Points, in no order, along strands that fork, close into loops and pass close to each other.
In the rows, 128 means zero.
Two points are linked if the straight distance between their rows is under 128. Some points are linked to none.
Z_525: [100 152  80 162  89  85 115  88 100 132 116 141 136 173 133  94 220 125
 151 134 121  91 204 151 102]
Z_395: [173 112 184  82 101  73  93 177  92 138 173 146 112 184 133 166  97  90
 135 135 110 175  59 165 154]
Z_543: [109 148 107 140  96  80 122 103 102 116 115 120 157 147 159 144 205  94
 113 167 119 115 199 111 136]
Z_285: [147 136 190  93 112 107  82 136 128 195 226 165 115 142 157 170 165  93
 133 111 131 144 118 143 144]
Z_625: [ 87  88 129 164 128 140 110 115 134  97 108 131  98 115 161 107 145 144
 126 165 101 111 170 143 100]
Z_549: [ 86 133 185  99 135  78 152 143  85 117  69 133  64 138  90 104 103 125
 133 124 118 166 122 141 152]
Z_337: [119 115 107 128 160 115  92 136 168 124 189 113 139 126 117 166  98 135
 113 144 123 129 140 118 131]
Z_691: [144  96 118  72 134  89 140 161  75 109 100  82  99 153 104 166 115 145
 154 155 104 141 126  88  98]
Z_564: [101 121 149 163 130 166 177 126 177 146 112 146 125  85  79 125 171 149
 128 116 151 164 135 140 154]
Z_368: [131 126 103 228 122 165 160 125 131 148 134 133 117 116 100  63 175 148
 118 103 130 127 149 141  60]
Z_663: [ 99 139 111 164 134 157 145  94 163 140 107 153 137 114  96  75 148 154
 143  95 141 146 166 155 149]
Z_359: [101 123 164 116  89 127 111 117 150 122 118 121 129 136 100 101 184 126
  94  84 128 179 174 139 165]
Z_305: [158 141 154  44 119  90 126 138  63 133 125 144 167 116 105 145 120 121
 108  95 130 149 144  88 125]
Z_50: [130 161  65 116 186 127 131 108 145 105 110 131 126 128 134 124  76 132
 161  80 148  95 145 117 101]
Z_756: [120  88 168  78 116 118 105 116 158 106 126 106 148 119 108 156 151 134
 101 116 122 189 135 161 182]
Z_346: [128 159 116  91 139  55 153 126  54  98  94 114  99 191 116 142 158 103
 116 138 120  94 122  62 156]
Z_187: [103 125  96 163 159 127 151 107 155 119  62 167  82 118 120 125 162 150
 194 126 148 107 130 107 112]
Z_831: [156 110 150  81 125 115  74 142 146 166 154 131 165 147 128 132 136 133
  72  88 120 148 105  81 142]
Z_779: [147 118 125 179  83 173 157 107 147 107 108 133 138  76 135 103 142 143
 134 123 127 125 126  84 119]
Z_823: [136 137 111 141 165 161 157 128 143 128 130 143 105 120 190 173  74 160
 164 135 168  98  76 139 116]
Z_964: [161 105 195  48 114 108 114 118 131  98 112 119 137 130  97 160 110 126
 107 138 107 180  91 183 169]
Z_483: [ 84  96 139 140 132 144  72 161 131 141 103  87 157  91 108 157  94 119
 172 157 135 142 119 139 133]
Z_887: [165 145 135  87 101 104 101 108 110 125 146 126 208  95  94 108 124 104
 110  88 124 155 156 115 127]
Z_85: [141 192  71 138 175 116 141 124 129  81  66 147 137 117 122  67 108 101
 169  85 130 109 134 142  88]
Z_296: [103 123  51 131 148 114 138 102 173 147  86 132 120 122 118 147 143 151
 168 148 129  72 140 108 113]
Z_735: [149  97 142  68 121  63 102 184  70 139 120 120 102 175 143 167 105 100
 117 132 120 142  72 125 169]
Z_598: [111 117 168  76 146  62 141  99  78 117  88 107  92 146 132 122  82 102
 118 101 130 139 100 103 170]
Z_195: [123 155 114 135 124 107  83 128 160 208 210 128 136 180 148 124 156 149
 137 108 107 132 136  90 112]
Z_84: [101  92 144 150 134 183 186 128 131 143 115 143 138  74 134 139 144 109
 134 178 169 110  73 171 183]
Z_953: [102 106 143 119 144 157 100 121 133 148 113  82 172  93 129 123 101 103
 130 134 120 134 169 121 114]
Z_506: [110 118  90 171 129 135 110  79 140  98  97 133 117 126 177  86 127 148
 119 122  99  72 144 124  84]
Z_96: [ 84 101 121 121 150 123 131 188 133 107  99  96  95 120  72 128 142 138
  99 176  87 122 113 121 125]
Z_545: [ 92  87  91 162 155 159 118 158 124 127  85 146  95  96 132 150 102 141
 184 120 152  89  83 181 156]
Z_813: [152 125 148  95 167 116 131 136 104  86 117 137 179 121  83 108 101 154
 101 151  99 162 114  95 112]
Z_281: [ 98 165 127 200  98 136 115 129 187 179 133 121  95 172  88 102 148 134
 105 120 147 124 168 134  82]
Z_789: [149 124 176 126 114 189 181  96 129  88 150 155 156  65  94 117 146 114
  84 145 131 118 103 147 153]
Z_144: [177 128 147 132 109 152 130 143 140 130 180  88 134 142 150 134  89 155
 108 144  99 148 120  82  78]
Z_309: [104 114  89 131 109  96 124 121 151 140 111 125 123  99 105 166 163 127
 165 156 138 114 172  87 127]
Z_165: [139  87 113 110 127 114 109 192 105 123 149  74 120 138 104 192  88 160
 145 163 105 157 117 138 102]
Z_77: [ 97 106 131 111  87  97 123 169 106 132 121 122  85  87 100 156 169  99
 141 145 134 144 177 130 136]
Z_243: [100  81 111 178 106 164 143 174 132 117 108 132 115  86 117 151 124 133
 154 189 128 119  86 174 170]
Z_203: [111 168  89 178 118  88 133  90 145 148 104 172  81 179 124  89 181 129
 163 132 138 105 187 152  75]
Z_532: [162 153 185  92 150 134 119 134 133 110 183 147 182 125  94 146  72 148
  91 146 114 156  96 123 119]
Z_339: [ 96 121 116 146 158 193 158 126 115 144 159 113 148 130 184 161  91 155
 119 147 176  91  67 157 152]
Z_608: [146  88 137 112 100 152 110 189 113 105 128 105 145 128  89 162  72 155
 140 162 109 164  84 178 162]
Z_984: [137 114 146  69 128  98  73 175 104 142 126  99 136 182 137 164 138 127
  91 119 125 143  91  76 169]
Z_799: [ 83 155 127 231 135 186 154 111 138 126 115 137  90 125 121  84 164 152
 123 108 154  95 122 131  78]
Z_895: [126  93 137 102  93 106  96 115 139 149 159 125 110 112 210 191 115 117
 113 103 143 132 141 157 156]
Z_183: [151 126 132 135 122 131 105 118 114  95 125 134 195 101  73  74 131 141
 120 122 111 149 154 105 124]
Z_99: [130 119 120 116 174 144  94 100 173 128 182 151 118 122 150 133  73 109
 129 107 142  91 124 136 145]
Z_806: [131 141 150  71  86 103 135 159  69 134  96 123 129 127 111 138 163  94
 128 138 133 141 169  87 155]
Z_494: [107 139 102 118  92  86 127 132 118  98 118  71 129 124 107 126 165 119
  90 106  95 142 165  90 100]
Z_623: [136 157  94 152 172 103 114  97 178 182 178 134 108 183 188 110 126 146
 154  90 116 125 116 106  87]
Z_286: [111 138 139 110 161 180 167  86 149 118 110 158 138  90 150 141  84 133
 132 117 155 101 118 192 160]
Z_230: [107 103 115 108  72  93 103 169 108 124 132  99 105 111 152 198 154 124
 114 124 134 138 150 132 161]
Z_269: [109 186 142 117 112  68 161 121  59  94  96 105  77 205  97 101 157 113
 127 128 126 136 161  90 146]
Z_507: [147 130 138 166 150 163 170  75 144 116 131 190 174  73 110  68 146 108
 112 128 136 106 109 152 147]
Z_976: [114 184 116 166 151 128 157 124 163 113  76 188  52 155 123  98 144 133
 174 115 150 120 151 137  95]
Z_94: [135 136 134 126 125  92  94 147 122 187 184  92 129 158 170 201 148  83
 151 144 139 136 142  86 102]
Z_157: [161  94 201  87 115 103  74 154 125 184 181 157 132 128 135 173 124  88
 123 130 106 162  67 180 122]
Z_754: [133  93 107 117  86 135 111 106 159 117 136 107  83 127 185 134 107 120
 135 119 131 105 157 111 157]
Z_123: [161 147 146 109 130  94 122 182  74 149 170  91 126 158 159 218 160  76
 116 123 139 123 125  80 133]
Z_645: [166 157  80 123 186  98 125 104 155 123 153 159 106 171 180 137  96 135
 159  88 138 119 124 104  86]
Z_155: [161  81 163  70 112 113 125 166  84  92 100 131 128 133  79 144  89 132
 153 143 111 185  93 193 162]
Z_402: [107  89 146 127 142 137 135 121 180 114 122 125 136  79  88 157 140 128
 144 134 141 173 126 166 180]
Z_54: [194 144 101 110 182 175 190  97 160 138 158 162 136 152 171 108  85 143
 124  96 148 116  82 149 136]
Z_406: [159 176 130  90 133  68 146 146  54 131 123 101 119 192 150 197 135 125
 121 124 134 114 101  57 141]
Z_565: [129 123  84 144  76 114 105  91 144 125 123 107 128 127 184  97 124 112
 114 119 108  85 161  98 114]
Z_693: [133 164  59 200 139 156 169  97 110 114 112 111 167 101 118  43 120 138
 151 105 143  85 117 166 131]
Z_649: [132 151 141 123  67 110 133 162  63 140 100 132 113 163 103 110 219 111
 133 148 124 136 181  80 112]
Z_602: [110 124 158 125 156 183 183  87 124 115  97 159 122  79 152 150 117  94
 158 132 186  96  53 199 174]
Z_538: [182 113 109 143 109 150 130  98 158 146 177  95 171 118 168 106  94 143
 108  97 109 148 139 117 100]
Z_486: [174 114 182 107 151 179 147 111 131 108 192 147 178  90  99 164 114 126
  99 167 135 130  71 152 145]
Z_751: [ 94 164 152 167  89 105 115 138 151 162 128 114 110 160  94 105 175 115
  88  94 145 180 187 129 107]
Z_933: [157 121  79 167 148 142 138  74 153 115 131 113 186 112 146  77  96 130
 145 106 131 125 138 141 128]
Z_528: [194 169  79 119 163 180 181 125 109  85 118 146 154 152 169  85  87 144
 140  93 153 105  84 134 112]
Z_523: [112 144 111 100 112  79 100 138  95 135 135 117 161 149 165 164 151 102
  73 170 107  97 168 100 131]
Z_499: [130 145 117 100 122 140 138  70 160 127  85 166 139 106 149 102 110 138
 148  86 148 125 166 157 158]
Z_387: [135 143 154 104 142 122  81 109 164 182 217 170 114 124 148 153 105  99
 127  81 145 107 127 132 135]
Z_681: [110 111 126 149 144 190 129 121 157 116 153 114 158 119 156 135 100 176
  79 143 137 108  92 135 159]
Z_860: [101 116 123 158 141 174 158 159 131 119 118 127 127 111  86  86 159 146
  89 192 100 103 123 115 136]
Z_262: [152 131 141 107 116 110 105 149 124 154 157  59 143 154 149 159 106 107
 136 154 112 149 134  66  81]
Z_422: [ 98 158 114 135 165 183 174 117 115  97  76 142 117 122 178 120  91 145
 154 145 157  87 111 148 127]
Z_899: [140  95 162 128 147 139  87 169 141 164 189 130 133 108 130 169  87 117
 131 147 121 138  89 157 121]
Z_489: [130 179  75 187 150 143 144 108 115 108  90 141 106 139 125  21 129 118
 162 106 120  74 138 170  87]
Z_416: [105 156 182 155 118 153 121 137 126 105 121 130 147 119  65  66 136 117
 117 135 117 164 172 123 104]
Z_685: [104 166 197 122 118 113 129 152 105 118  98 141  94 163  80  64 132 124
 102 131 109 169 152 117 108]
Z_975: [127 118  78 145 137 165 144 133 141 123 137 116 171 110 114 103 124 171
  75 151  98 100 131 121 130]
Z_922: [ 91  84 101 137 154 131  65 143 150 153 101 124 123 127 143 157  94 127
 180 138 151 104 105 158 150]
Z_70: [ 94 130 150 180  96 109 108 122 136 117 104 145 103 133 119  97 186 133
 117 171  97 126 167 105  63]
Z_431: [156 148 144 119 181 173 158 123 147 155 178 189 101 154 183 135  82 171
 157 120 144 114  81 166 123]
Z_566: [153 109  93 178  71 138 150 130 133 135 114 127 119  97 102  58 184 151
 116 101 101 143 152 116  99]
Z_963: [160 102 143 127  99 166 169 147 135 104 125  92 136  85 132 142 113 147
 104 144 111 157 109  94 120]

A tip is a point with one link. Name the tips that can be reached along the links from each point below, in the order of the rows.
Z_566 | Z_195, Z_799, Z_269
Z_483 | Z_691, Z_953, Z_96, Z_281, Z_528
Z_806 | Z_598, Z_507, Z_649, Z_523, Z_70
Z_337 | Z_831

Name the points in between on the shortest way along the links from the first point to the second, in order.
Z_813, Z_523 | Z_183 > Z_887 > Z_305 > Z_806 > Z_77 > Z_309 > Z_296 > Z_187 > Z_976 > Z_203 > Z_525 > Z_543
Z_368, Z_623 | Z_566 > Z_779 > Z_963 > Z_144 > Z_538 > Z_933 > Z_693 > Z_489 > Z_85 > Z_50 > Z_645
Z_953, Z_339 | Z_483 > Z_922 > Z_545 > Z_243 > Z_84 > Z_602 > Z_286 > Z_422 > Z_823
Z_269, Z_85 | Z_346 > Z_406 > Z_123 > Z_94 > Z_262 > Z_144 > Z_538 > Z_933 > Z_693 > Z_489
Z_751, Z_483 | Z_359 > Z_756 > Z_402 > Z_564 > Z_663 > Z_499 > Z_286 > Z_602 > Z_84 > Z_243 > Z_545 > Z_922
Z_806, Z_70 | Z_77 > Z_230 > Z_895 > Z_754 > Z_565 > Z_506 > Z_625
